Points on a hilly landscape, in no order, each with its height.
From any point a ball takes the steepest step (drop divided by distance) to one of its 2 nearest points. It stops when none of these is lower. Distance is the straight distance between rows; heights are no part of it.
Vifa h=484: [-20  -3 -15  -2 -10  36 -25   5  12   7 -17   6 -14   9   9  -1  10  16
 -11  19  -6   0  -9 -12 -18  -7   9 -23 -12 -27]
dov h=202: [  0 -10  19 -29  12  -7  30   4   4 -11  13  -9  -2   6 -27  13 -10 -12
   1  -7  -8  24   5   1   8 -32  -4  14 -12  24]
voli h=309: [-12  45   2  15 -19 -16 -19   6 -11 -10  -2   1  28 -21  11 -23   6 -11
  -1  -3   5  -6 -20  13   6  22   2 -24  24  25]
Ger h=389: [ 10 -31   8 -10   8  20  15   4   4  -4   2  -4 -21 -20 -11   4   8 -28
  -7  -6 -24   4  35   4   6 -14   0  25  -9  -6]
Dis h=630: [ -4 -25   4  29   8  12  -7  10  15  -3  -2   3   5  13   1 -20  37  22
   9   0   8   0  21   2   8 -32 -29  -4  14 -11]
zukef h=786: [-25   6 -23 -26   8 -39   1  -5  15  15   9 -17   9   3   7  -7 -47   5
   6  -1  12   9 -28 -19 -12  17   8 -11 -33   1]
Mopa h=307: [-12  18 -11  -7  -9  25  -3  -1   0  19 -22   4 -12   5  -8  25 -15  22
  -7  32 -11  10 -30  -6 -17  12  29 -33 -21 -27]
bezet h=375: [-17  21 -16  -6 -10 -42 -28   5   0   3  10   7  32   8  10 -24 -22   1
  16  -5  23  -2 -11 -13  -9  22  -4 -17 -13  13]
Balu h=301: [ 38 -12   8  14   9  13  20 -24 -23  12  -5  12 -16   7   4  31   6   4
  -4   3  -2 -16   8   6  23  30   0  22  10  -6]
laf h=144: [-14  27 -20  -9 -20   6 -15 -17 -16  -1 -10   0 -10  -6  20  14 -13 -22
  -8  24 -24  -2 -27 -15 -19  49  16 -13   3  -3]
Fezav h=448: [  3 -23  22   1  20  31  19  -6   6 -18   6   0 -27  -7   3   3  38  -3
   4  -2 -14   9  41  20   7 -25 -16   9   4   3]
tok h=145: [ -2  19  30  -6  12   9  27 -15  -6 -18   6  11   1  20  -4  32  31  13
   9   4  14   9   1  27  17 -14 -16   0  10  27]
berob h=183: [ 18 -31   7   9  15  16  13  -4  -2   4   1  10  -9  -1  -9   6  13   8
  -3  -2   1  -8  11   3  18   2  -5  16  -7  -2]
fod h=676: [-43  10 -11 -23  -2 -25  -9  15  27 -12  10 -12   6  13   4 -19 -10   7
 -15 -19  11  22   0   1 -23 -30   3  -7 -19 -11]
Velak h=420: [-31   0 -15 -18   1  23 -16   8  15  11 -12  -5 -12  14   4   4  -5  19
 -15  16  -2  10  -7 -11 -29 -15  15 -19 -24 -36]
geti h=685: [  4  -1 -33   5 -11  17  -9  -7 -24  -1 -25   0  -5  20  26  18  14  -5
   7  38  -5  -6 -19 -22 -23  17   0  -9  14 -22]
vadob h=417: [  7  11  23  12  11   1  -4 -18   6   0  11  11 -12 -29  -6 -21  -1  -2
  -8 -28  -1 -13  15  33  27  14   5   1   9  13]
vanaz h=560: [  3  -4  21  28   3   7 -22  12  21  16   4  19  12 -15  10 -29   7  19
   9 -22  15  -8  22   1  22   7 -17  -6  -5  -7]
miguz h=467: [  2 -13  20   7   7  40  14  -8  -5 -14  -2   0 -25   0   4  17  44   3
   6  12 -13   4  27  19   3 -20 -15   7  20  -4]
zag h=298: [-40  15 -13 -16 -15 -29 -33   3  17   2  11   2  15  -1  18 -27 -20   2
   5 -11  14   2  -7 -17 -10  20   1 -14 -17   5]
pas h=341: [-26  -8   2 -27   4  13   4   9  23   4  -4 -10  -9  19 -16  10 -12  22
 -13  14  -4  23  -4  -5 -21 -34  13 -10 -25 -28]
Gov h=431: [  5  19  -9   8  -7 -41 -23  15  -5   8   8   8  45  23   4 -17 -12   6
  21   0  32   0  -8 -13  -3  14 -11 -19  -3  13]
vus h=407: [ -3  -2 -17 -12  -2 -27  -6   9   8 -14  17 -10  11 -12  -6 -28 -12 -29
  -4 -29  12   2   2   5  -5  -8   3  17  -1  26]
Vagom h=493: [  1   9   7 -12 -11  13   0   9  -4 -12  -1 -10  -4 -16  -8   9   6 -22
  -9   0 -16   7   3   6 -13 -11   7   8  10  -4]
gedo h=194: [ -1  39  29   5  -1  -5  13 -17 -12 -16  13  -3  12   6  -1  16  27   5
  -2  -6  10   1  -8  33  19   7  -6  -5  35  21]
mego h=277: [ 21  -2  37   0  12   3  18 -22  -4  18   5  17 -16  -6 -16  16 -21  19
  -1  -8   4  -8   2  21  35  11   5   4  -2  16]
Nunad h=142: [  3  -5  24  12   1  13  -1  11   2  11   3  18  11  25 -24  16  11  41
  10   9  11  -4  -2   2  15 -22   0 -14 -17  -6]
Bebid h=666: [  5 -17  -3  37   7  20   4 -10  -1  -5  -3  -5 -10 -17  16 -16  36   1
   7   1  -6  -2  21  16   8  -6 -17   4  38  -8]
tof h=577: [-18  17   7   7 -13 -11  -3  15   2 -28   7  -8  13 -10 -12 -16  28  -6
 -15  -8  -1  12   2  26 -14 -20  -6 -13  29  16]
Nono h=85: [-34  30 -27 -15 -15  -3 -12 -16 -16  -4 -13 -13   1  -5  18  18  -7 -15
  -6  26 -22   9 -21 -15 -35  44  16 -24  -5  -8]
Kip h=278: [-14  -3 -13 -14   3 -27  11  10   5  -5   9  -8  17  41 -17   2  -4  17
  -3   9  17  11  -6  -4 -23 -17   2  -4 -17  -6]
duk h=842: [ 16   4   2  -8  -2 -11  11   1   2  23  -6   2   1   5 -16  14 -43  24
   3  16   2  -1 -31 -11   7   5  19 -24 -21  -5]
ren h=594: [-10  27  -1 -38   0 -12  25  -4  -5   0 -15 -21  -3 -13  -7  24 -39 -19
 -10  14 -26  28 -12 -12 -23   3  22 -22 -12 -18]
zuvo h=628: [-23  17  -6 -28  -5 -17  11   3   2 -11  -2 -12   6  -8 -19   2 -20  -9
 -19  -2  -5  18 -11   0 -27 -11  21 -15  -2   0]
gasak h=580: [ 16 -27 -29  -2   7 -24  -1   7  -8 -11   9 -14  10   8   9 -16   7 -30
   6 -12   8 -10  14 -12 -12  -8 -16  30   1  11]
Liba h=313: [  9 -23  -7  -9   7   8  14   5   2  12  -2  -3  -3  33 -17  15 -20  25
   4  21   8  -2 -12 -18 -10 -14   9   5 -25 -19]
gemo h=525: [-24  18 -21 -13  -3 -46   7  14  -3 -30   0 -15  18  17  -1  -2   2  -8
 -16  -2  16  22  -1  12 -33 -14  -1 -19   7   3]
zavo h=649: [ 19   2   2   3 -20  35  -3   2 -15   1 -25  -5 -23 -10  16  26  12 -28
  -6  19 -34   1   4  -6  -5  10  11  13   9 -34]
mavi h=377: [  9  -1  27   6  18   0   2 -17  11  16  15  13 -17 -33 -14 -19 -20   4
 -10 -33  -2  -7  18  27  34   6   5   6  -5  15]
Meze h=502: [  0   6   5  11  -7   3 -17   7   8   4   0  11   5 -15  -4 -13  -2   6
   0 -13   7 -14  -5   2   7   3   5  -5  -2   5]
peb h=439: [ 20 -15   7   4  17   5  17 -13   2 -17  16 -10 -14 -17  11 -19  20 -34
  -3 -22  -9   1  39  22   9   0 -10  31  24   8]
des h=485: [ -1  24  16  10   0 -21 -25  21   8  21  12  12  40  10  -5 -17 -11  21
  19  -6  30   6  -2  -9   4   3  -9 -17  -8   7]
lobu h=646: [-24   6 -15 -24   0 -22   2   8  12  -9   6 -16   8   1  -7  -4 -16 -12
 -11  -3   4  16   0  -2 -28 -17   7  -1 -15  -2]
mufi h=713: [ 13 -14 -17  -3  -5   5   8   4 -17 -14 -10 -13   1  19  11  10  21 -20
  11  20  -7   1  14 -14 -20 -17 -13  15  24 -15]
fuvom h=159: [ 13 -13   0  -3  -4  22   2   2  -1  21 -12   6 -23  -8  -9  16 -24  10
 -11  13 -14   2 -13  -9   6   5  19  -3 -17 -14]
vir h=548: [-23  31  -5  -2 -10 -32   6  13   1 -23  -5  -9  25   9 -13  -3   6  10
 -15  -5  12  19  -4   8 -22  -9   7 -30   5   4]
Pip h=504: [-13   8 -35 -14  -1 -49   5   6  -7 -22   5 -14  22  22   9  -1  -2 -16
  -7   6  21   9  -4   1 -36  -6  -3  -8   1   7]
Ruva h=343: [-12  20 -12   7 -15 -20 -26   7   1 -13   0  -5  14 -24  12 -31   6 -17
   0 -12   9  -7  -8  12  -2   6   0  -7  16  24]
tofe h=709: [-41   8  -6 -23  -4  -7 -16  12  28   7   5  -2   0  -4   9 -22 -30  17
 -10 -18   5  18 -11  -7  -9 -16   7  -6 -26 -14]
nezig h=422: [  3 -31  16  -6  19  21  21   1  12 -11  12  -2 -17  -7 -13   3  18 -12
  -1 -11 -10   9  36   9   9 -24 -13  22 -10   9]
bul h=528: [  8  13  26  10   8 -17 -11  10   6  23  14  16  28   5 -19  -6 -10  19
  15 -12  23  -1   2   0  19  -6  -3 -11  -8  11]
tebok h=269: [ 26 -16   1 -11   2  10  15  -3 -15   6  -2  -5 -15  -5  -6  26 -16 -18
  -3   4 -14  -2   2  -7   2   5  13  29  -6  -8]
rezit h=806: [-19   7 -18 -17   2 -19  -8  -3  11  20   2   3   5   9   5  -7 -40  13
  12   9   9   0 -22 -22 -11  16  11 -16 -30  -6]
paluz h=675: [ 11  -4   5  39   9  16  12 -22 -11  -2  -3   3 -11 -10  20 -10  34  12
   8  10   1 -12  16  17  11   8 -18   2  49  -4]
ravu h=228: [ 26 -22  -9  -2  -1  15  10  -1 -16  16 -10   4 -12  -5  -2  19 -23  -4
  -5  10 -12  -7 -13 -18   5  18  12  19 -11  -6]
rorad h=627: [  8 -43 -20   9  -3  32  -3   8  13   9 -10   9 -15 -18  10  -6  -4  -8
 -12   0 -11  -9  15 -15   5  16  -5  13 -18 -21]
gobul h=461: [ -2  25  26  20  -2   2 -24   1   4  13   5  14   5 -33   1 -26   2   5
  -2 -21   3 -10   3  21  17  11   3 -13   3  14]
nuge h=768: [  7 -18 -28  17  -1  -5 -12   3  -7   5  -8   4  17  34  15  -2  12  20
  20  24  22 -13  -6 -23 -14  -1 -13  -8   0 -15]
ruro h=499: [  0   2  14  12 -12  34  -8   5  -4   6 -10   5 -15  -7  -9  18  19  16
 -13  12 -15  -1  -7  12   3 -10  10 -10   6 -15]
buzar h=505: [ -7  17  32  25  -4  13 -27   8  22  21   1  21   1 -32   0 -25   6  15
   1 -22   1  -9  13  15  22   6  -1 -19  -3  -8]
rala h=711: [ 18 -18   1  26  16 -14   1   0  -6   6   9   7  20  21   1 -12  20  12
  21  -6  20 -15  16  -2  13  -9 -22   2   9   5]
didu h=478: [  2  10   4  26 -21  15 -34   3   0  26 -16  29  -1  -3   9  -5 -10  21
  10  20  -7 -15 -13 -23  13  41   3 -25 -17  -8]
kadoz h=611: [-24  32  -1 -28  -7  -6  14   3  -3  -6 -16 -17   1 -13 -13  18 -18 -10
 -20   9 -18  27 -10  -3 -29   0  25 -24  -8 -14]
mif h=177: [ -8   5  24  -9   0  10  22   6  -6 -19   1  -1   6  18 -20  28  23  17
  -2   7   3  13   2  13   9 -25  -5  -5  -3  17]
dil h=394: [ -5 -15 -11   3  -9  14 -12   7   1 -18  -5 -11  -8 -11   9 -13  25 -18
  -4   4 -10   4  17  -1 -22 -27 -10   3  16 -15]
Rop h=242: [ -6   3   1 -18  -4  21   1   3   5  19 -14  -3 -17   0 -18  20 -30  20
 -13  23 -12  10 -25  -8 -11  -2  25 -20 -19 -22]
Kego h=701: [  2 -13 -33  -3  -5   8  -3   2 -15  -7 -15 -11  -1  19  23   7  11 -18
   5  25  -6  -6   1 -22 -35  -2  -8   7  12 -21]
papo h=457: [ 15  -9  12  -6   6  -2  14  -5  -4 -22   9 -18  -8 -18   6  -2  22 -43
   9 -12 -24   3  34  14   5  -8  -7  34  23   3]
siba h=473: [ 10   9 -11  17   0 -37 -16   8 -10   4   8   7  33  16   6 -19   5   0
  24  -7  32 -12  -3  -5   3   6 -16  -4  12  17]
nufud h=469: [ 19   5 -15 -14  -4 -14  18  -2 -26  -5   4  -8  14  14  -4  25  -6 -15
   6   2   7  -4 -12 -11  -7  10   6  19  11   9]
dun h=592: [  7 -34 -17   9  -5  16  -6   8  18  11   0  13  -9 -21  10 -18 -15   0
  -8 -15  -1 -11  11 -11  20  17  -2  13 -25  -6]
migu h=545: [-12  -5   2   4  -3   4 -11  13  17   1   4   3   5   6 -13 -11   3  19
  -1  -9   8  -1   4   0   2 -26  -3   1 -12  -3]
zavup h=595: [  5 -14   7  23   8  -2 -12  10  21   6  10   9  11  -8   6 -35  11  10
   9 -30  18  -8  21  -1  18  -6 -22   5  -3  -2]
letot h=117: [ 11  15  35  -9  14  14  35 -24 -11 -10   8  10 -13  20   0  40  19   9
   9   5  15   5   2  21  23   0  -8  14   3  27]
zop h=500: [  7   5  -6  34   4 -30 -15   0 -14   3   5   7  26   6  15 -27  19   0
  24  -3  25 -12   0   3   8   4 -23  -5  33  17]
vavu h=527: [  7 -11 -19  34   3  -6  -9  -2 -13  -1  -5   0  10  -5  20 -24  19  -1
  19   4  13 -19   2  -4   6   9 -24   3  28   7]
foti h=198: [  7  15 -13   8 -18  19 -16 -10 -17  -5 -18   2 -13 -20  20   3  -1 -21
  -5  18 -24 -10 -19 -12  -3  40  10   1   9   1]
der h=561: [ 11  -6  -3 -36   1  -9  16  -4   3  11  -9 -19 -17 -15  -5  11 -56 -19
  -7   4 -24  12 -18 -16 -10   3  16  -1 -13  -4]
difi h=608: [  2  12   2 -14 -19  21 -11   2  -7   1 -17  -1 -21 -27   4  11 -16 -32
 -16   8 -34   5  -7  -2 -10  12  22   7  -4 -14]
Genu h=169: [  8  -3  30 -27  18   7  26  -9  -4  -5   8  -1 -18  -6 -16  22 -10 -11
   0  -7  -6  12   2  12  22 -11   1  19  -6  30]
bano h=207: [ 15  12  19  -8  -1  -1  16  -4 -10  15  -1  -2  -8 -20 -13  18 -30  -1
 -11  -4  -9  -1 -26   6  17  10  18   1   7  12]
gup h=427: [  1  18   0  17 -18  11 -20   1  -9  18 -17  21   7   7   5   9  -5  19
   8  27   2 -10 -26 -14   3  30  13 -31 -12 -10]
duga h=652: [ 14 -30 -12  -1  -9  31  -3   4   2  11 -20   6 -28 -25   8   1 -11 -21
 -17   5 -23  -3  12 -13   2  18   6  15 -19 -17]
gemop h=591: [  8  18  -5 -23 -17   4   6  -5 -12   7 -20  -6 -13 -16  12  25 -29 -32
  -7  17 -29   8 -19 -15 -13  20  26   9  -3 -15]
sugif h=235: [ -2 -15   9  -2   4  12   4  12  11  11   4   9   6  34 -24  10  -8  37
   6  16  14  -3  -8 -13   5 -24   3  -5 -25 -13]
keguv h=276: [ 29  -5  12  16   3  20   9 -13 -19  19 -11  14 -13   4  -1  30   4  20
  -3  10   0 -14  -6   6  21  19   7   4  -1  -3]
Bot h=166: [  8  27  13   6 -11   2   2   3 -11  11  -5  11  10 -13 -13  18 -13  18
  -6   2  -1  -3 -25   8  13  16  18 -16   2   6]
rufu h=544: [  6 -23 -22  36   9 -11   3  -3  -7  -7   1 -10  11   0  18 -27  28  -3
  16   1  11  -8  13   5   2  -6 -31  15  40   9]
detu h=793: [  9 -16 -13   8  -1  12   2   3 -15   5  -7   6   5  40  -1  19  20  28
   9  31  14 -10 -14 -14 -10  -8  -5 -11  -1 -23]
bilu h=542: [  2 -12  -1 -26   6 -10   8   4   7  10   6 -11  -9 -10 -16   1 -41 -10
  -9  -9  -8   7 -14 -12  -4  -8  15   2 -13   8]
Dovor h=475: [  9  17  11  -9 -10   8   6   0 -10 -17  -5 -17 -10 -26  10   8  19 -41
  -1  -8 -28   5  18  13  -6   0   4  23  26  -7]
vaza h=452: [ 18   1  -3  -8  10 -16   8  -7 -17  -6  14  -4   6  -4  -4   5  -7 -20
   3 -17   9  -9  -6   3   9   7   4  27  14  21]
rumo h=579: [-20  -9  -3   1  -4 -10 -10  21  21 -15   9  -6  10  21  -4 -18  16  14
  -3 -13  12  11  10   2 -11 -42 -14   3  -3  -5]
Pir h=353: [-15  -9 -17 -13  -8  16 -13   6   9  -9  -9  -9 -13  -1  10  -7  11 -23
  -8   7 -14   8  18 -10 -34 -24   0   2   1 -24]
gedan h=765: [-28  12 -10 -34  10 -32   4   1  26  10   4 -25   3  -4   0 -13 -47  14
  -7  -9   1  23 -24 -11 -15  -4  11 -26 -28  -5]
Meka h=367: [-15  27  -7   0 -15  15 -15  -6  -3  11 -20  13  -5   0   2  12 -14  18
  -6  30 -11   2 -29  -9 -13  27  21 -39 -15 -15]
zazev h=245: [ 10 -17  28  23  12  21   5  -1  10  18   0  26   0  16 -14   7  19  40
   9   4   8  -7  19   6  25 -10 -11  -6 -12  -8]
Nopab h=412: [ 17 -13   8   7  25  -2  11 -11  -2  -8  16   3  -7 -12  -5 -17  13 -15
   2 -23   5  -8  23  19  19   0  -7  23  11  19]
vidu h=308: [ 25 -30  -2 -25   7  -1  23  -1  -8   2   3  -8 -12  -5 -13  15 -23 -31
   5  -1 -18  -2  12 -20  -1 -10   6  33 -10  -3]
nolo h=483: [  8   6 -19 -16  -2 -34  21   9 -19 -15   8 -14  22  26  -4  16   0 -16
   1   6  11   7  -9   1 -25   0   1   8   7   7]
nak h=172: [ -3  27  19  -4   4 -17  26  -9 -12 -30  11  -6  12  21  -5  22  31  -4
   4  -4  17  16   1  29  14  -9 -17   2  28  36]
modu h=371: [ 21 -18  10  16  27  -8  16 -24   1  -6  20  17   1   6  -2 -22  17   2
  13 -27  16 -15  26  21  26   4 -17  10   9  13]
seg h=253: [ 10  40  -1  15 -13   0  -7 -10 -22   5 -11   3   7 -20  14   9  -4 -10
  -6   0 -12 -20 -35   4  12  50  13  -2  18  13]
benid h=200: [-43   6 -14  -5 -21 -17 -47  -7  18  -3  11   7   6  -1  23 -30 -17   8
   0 -13  -7  -5   0 -23  -7  30   0 -12 -11  -3]
Pul h=250: [ 31 -32  -6  16  11  18  14 -11 -14  11  -4  11 -14  -8   8   8   4  -5
  -4  -2  -2 -16   9   2  19  25  -7  24  -4  -6]
Gino h=738: [-42  17  -4 -19   3 -16 -12   3  28  14   0  -9   5   0   6  -8 -36  27
  -8  -5   6  22 -18 -11 -15  -4  13 -27 -34 -19]
Tigo h=270: [ 13  17  24  10  -1  18  12 -16 -10   4  -3   2 -19 -23   2  12   3  -2
 -17  -8 -11 -12  -3  23  20  19  11  11  15   4]
Navup h=221: [  6  40  29  22  -3   0   1 -12 -16  -1   0   7   9  -4   3  11  20  17
  -3  -1   3 -13 -14  26  15  18   0 -16  32   6]
rugos h=589: [-20   2  11   0  -8  -3  -5  14  12 -30  10 -16  -3  -6 -11 -12  30  -7
  -7 -15  -7  17  19  24 -13 -40 -10  -3  19  13]
sosuf h=603: [ -8 -22 -15  19   0 -13  -8  16  10 -14   6  -7   9  26   3 -22  27  10
   5  -2  16   2  17   2 -10 -36 -25   7  15   1]
moba h=147: [ 10  14  27 -23  12   2  34  -9 -10  -9  10  -4  -5   5 -14  37   0  -9
   4   0   2  12  -4  12  19  -4  -2  16   2  28]
vov h=562: [ 20 -31 -21  16  10 -11   9   0  -6 -10   9  -7   8   6   7 -19  19 -17
  11 -11  10  -8  21   0   2  -9 -25  26  18  11]
dav h=241: [ 19  15  32   7   6   8  10 -19 -13  18  -2  14 -17 -17  -8  20 -15  10
 -12  -6  -4  -9 -14  24  29  21  16   2   7  13]
Gonin h=564: [-14  32   5   7 -15 -19   4  15  -7 -18  -4  -6  28   0 -16  -1  23   5
  -7  -3   7   8  -9  16  -9  -9   1 -25  20  12]
dab h=559: [ 13   0  29  10  21  -9   3  -6  -1  16  11  25  13  11 -20   2   1  23
  16 -10  17  -8   8   6  26  -3  -6  -3  -8  13]
lugag h=650: [ -4 -19   7  31   6  27  -2  -1  11  -2  -2   5 -10  -9   4 -10  42  22
   3   3  -2  -2  21  12   8 -23 -19  -8  18 -13]
dafe h=433: [  9   4  -9 -12  12 -31   4  -4  -8  -7  17 -12  17 -13 -13 -15 -11 -26
   4 -27  14  -3  -4   9  13   7   8  17   6  31]
sezif h=324: [ 11 -12  30  -2  18  -2  11  -9   8  15   8  12 -19 -17 -25   2 -24  12
  -4 -23  -2   1   4  17  33 -10   5  -1 -10  21]
tobu h=740: [ 14 -28 -20  22   3  -5  -8   9   0   8  -1   9  21  26  12 -17  15  16
  18   4  20 -18   5 -19   2  -5 -22   0  -3  -9]
gada h=826: [  0   5  -8  -9   3 -11  -1  -2   5  29  -3  -1  -1  11   1   9 -45  22
  14  22   7  -3 -33 -24  -4  25  16 -21 -30  -9]
Silov h=720: [ 19  -3  -1  -2  -5   5  14   4 -19 -16  -3 -13   0  13   1  26  22 -17
   3   9  -5  -1   5  -3  -8  -9 -11  22  26  -5]
mibo h=526: [ -3  -9  -9  17 -10  30 -17   7  -1   3 -14   8 -10   4   8   4  21  16
  -6  18  -4  -8  -4  -7  -9  -9   0 -16   7 -21]
zun h=376: [-13   5 -16  -9  -8 -27 -25   5   9 -11  15  -7  14 -21   5 -35  -9 -23
  -1 -22  10  -8  -4   3  -2   5   3   4   4  22]
gubo h=673: [ 14   8 -15  14 -18  30 -12  -6 -20   1 -28   1 -10   7  21  22  15  -5
  -2  33 -12  -8 -20 -12 -14  18   4  -7  18 -20]
Retal h=72: [-48  -1 -22  -7 -18  -4 -42  -4  22 -13   6   2  -7 -10  26 -34  -7 -10
  -3 -14 -10   0   5 -21 -18  18  -2  -7  -4  -4]
vege h=238: [-12 -10  12 -28  12 -14  20  10  24  -7  16 -12   2  21 -31   0 -19   9
  -4  -8   2  23  -5  -3   8 -40  -2   8 -22  22]
Fogu h=626: [ -3 -21 -28 -27   7 -18   1   3   5  -3   9 -13  -2   8   4 -11 -25 -33
  -2  -3   0   0  10 -22 -29 -10   0  30 -18  -6]
gote h=227: [  3  31 -15  14 -25   6 -14  -8 -24 -12 -12  -1  -3 -13  29   5   6 -20
  -5  16 -15 -15 -27  -9   1  45   0   6  29  11]
rasi h=692: [ 16   0   9  21  12  -4   7  -9 -18  -6   6   4   9  11   4   4  28  10
  12  -4  13 -15   4   9  13   0 -14   7  27  13]
gorul h=220: [ 15  19  24  25  -7  14  -7  -6 -14  23 -12  22  -1  -4  -3  17   2  25
  -2   9  -5 -14 -16   8  19  20  11 -17   2  -4]
rok h=349: [ 11 -29   4 -21   7   7  17   5   3  -5   4  -7 -15  -9 -16   5 -13 -34
   3  -4 -24   4  30 -10   1 -22   0  33 -15  -6]
gud h=616: [ -4   0  13   3  11 -13   4   0   5 -14  20  -2  10   2 -17  -9  22   1
   4 -18   6   2  11  24   7 -23 -10   5  10  27]
Tize h=283: [  0  49   8  14  -9 -15 -10  -3 -17   0  -2   7  24 -21   3  -4  -1  -5
  -5  -3   4 -10 -26  14  15  32   9 -18  19  17]
viniz h=593: [  8 -21  -1  33 -10  23 -24   2  11  15 -13  25  -3 -16  23 -21   6  15
   4   4  -2 -17  12 -12  24  32 -15  -9  -5 -12]
Pamus h=191: [-38  -1 -18  -8 -20   1 -36   8  28 -14  -1  -5  -6 -15  23 -31  -1  -3
  -9 -14  -3   4   7  -8 -17  -5  -4  -2 -11  -8]
Fudo h=539: [ -1  -9  -1  18 -13  13 -33   8  14  21 -13  26   0  -6  12 -18 -12  16
  10   2   3 -12   1 -25  19  31  -5 -11 -24 -10]
Kuz h=543: [  0  -8  -2   5  -2  -6 -12   7  16  18   4   9  -1 -17  -5 -18 -23   5
   3 -17   7 -10  -1  -9  19   7   4   6 -21   0]
Ruti h=651: [-19 -11 -32 -23   0 -19 -10   2  14  -5  11 -11   2  10  15 -13 -19 -14
  -1  -7   9   1   3 -14 -23  -8   6  11 -22  -4]
Fina h=604: [-12  -4  13   8   9  -2  -1   0  17 -20  21  -5  -3  -7 -11 -24  33  -5
  -3 -27   0   9  27  29   9 -30 -12   8   9  28]
kaneg h=602: [ 18 -24 -29 -17  10 -25   8   0  -2   0  16  -9   4   5  -5 -12 -23 -31
   4 -18   5  -4   7 -19  -4  -5  -4  35 -14  11]
femo h=621: [ -3  -7   4  15   6 -19   4   5   1 -21  13  -5  16  23  -6  -9  33   3
  12 -10  13   5  12  16   2 -30 -21   5  16  21]
dibaf h=217: [  2  -4   2  -7   0  -5  12   7  -7  -9   8  -2  15  25 -21  16   5  10
   5   8  11   4  -6   1  -5 -19   0   0  -7   7]
Sobap h=297: [-28  -6 -22 -20 -12  13 -26   6  18  -9  -8  -7 -17 -14  22 -18   4 -25
 -11  -1 -15   4  17 -16 -33 -11   0   2  -9 -18]
mazo h=257: [ 17 -27  21  13  22  19  19 -16   5   5  11  21 -13  10  -6   3  20  23
   9  -4   9 -10  26  14  25  -1 -15   3  -7   0]
Tet h=342: [-16   6 -19 -13   7 -22  11   3   4   6  -2 -11  15  32  -7   9 -21  24
   1  15  16   9 -18  -7 -25  -5  12 -17 -22 -18]
mudot h=279: [-20 -12   7 -26   7  -3  13   9  27  -2   7 -13   2  22 -25   4 -17  21
  -5  -1   2  22  -4  -6  -9 -41   2  -2 -24  -2]
vened h=379: [ -9 -12 -19 -23  18 -11  19  -3   3  14   0 -17   3  37 -13  16 -30  15
   5  21   8   9 -20 -21 -24  -8   8  -3 -31 -22]
zugi h=578: [  9  16  -5 -34  -2  -9  19  -9  -7  11 -13 -18 -13 -16   2  24 -50 -27
  -3  16 -28  13 -23 -20 -13  25  25  -6  -7 -12]
Vadom h=631: [ 22 -12   0  -2 -14  29   2   2 -10   6 -19  -2 -27 -29  11   9  -3 -35
 -12   3 -34  -2  14  -1   1  14  11  20  -6 -17]
kanu h=517: [ -1  -9   4 -15  -3   4   1  12  13  -1   5 -10  -7 -18 -14  -5 -16 -15
 -10 -16 -11   1   5   0  -3 -16  10  13  -9   5]
Gozo h=662: [ 18   7   1  14 -16  45   0   0 -18   4 -27   0 -19   5  14  36  23  -1
  -6  26 -21  -1  -5  -4  -1  10  10  -1  22 -24]
Dode h=482: [  6  -1  20  11   0  31   5  -3  -8  -6  -5   1 -14  -4  -2  21  28   7
  -4   8  -9  -3   7  11   4  -9  -2   1  16  -5]
Toba h=322: [ 15 -20  15  18  28   5  19 -22   6  -5  13  17  -8  15   6 -12  35  12
  19 -12  12 -10  32  17  21  -5 -26   4  10  10]
kulu h=684: [ 18   9   5  28  11  -2  11 -23 -16  -8   0   1   3   0  17  -2  30   2
  11  -3   8 -16   2  15  15  14 -13  10  46   9]

For each start below, name the point where the ball stops.
lobu -> berob
peb -> berob
Vifa -> letot
rezit -> berob
siba -> Retal
kaneg -> Retal
Pip -> Nono
ruro -> fuvom
viniz -> fuvom
Kego -> Vadom
difi -> berob
bul -> Retal
Tet -> letot
Fina -> Nono
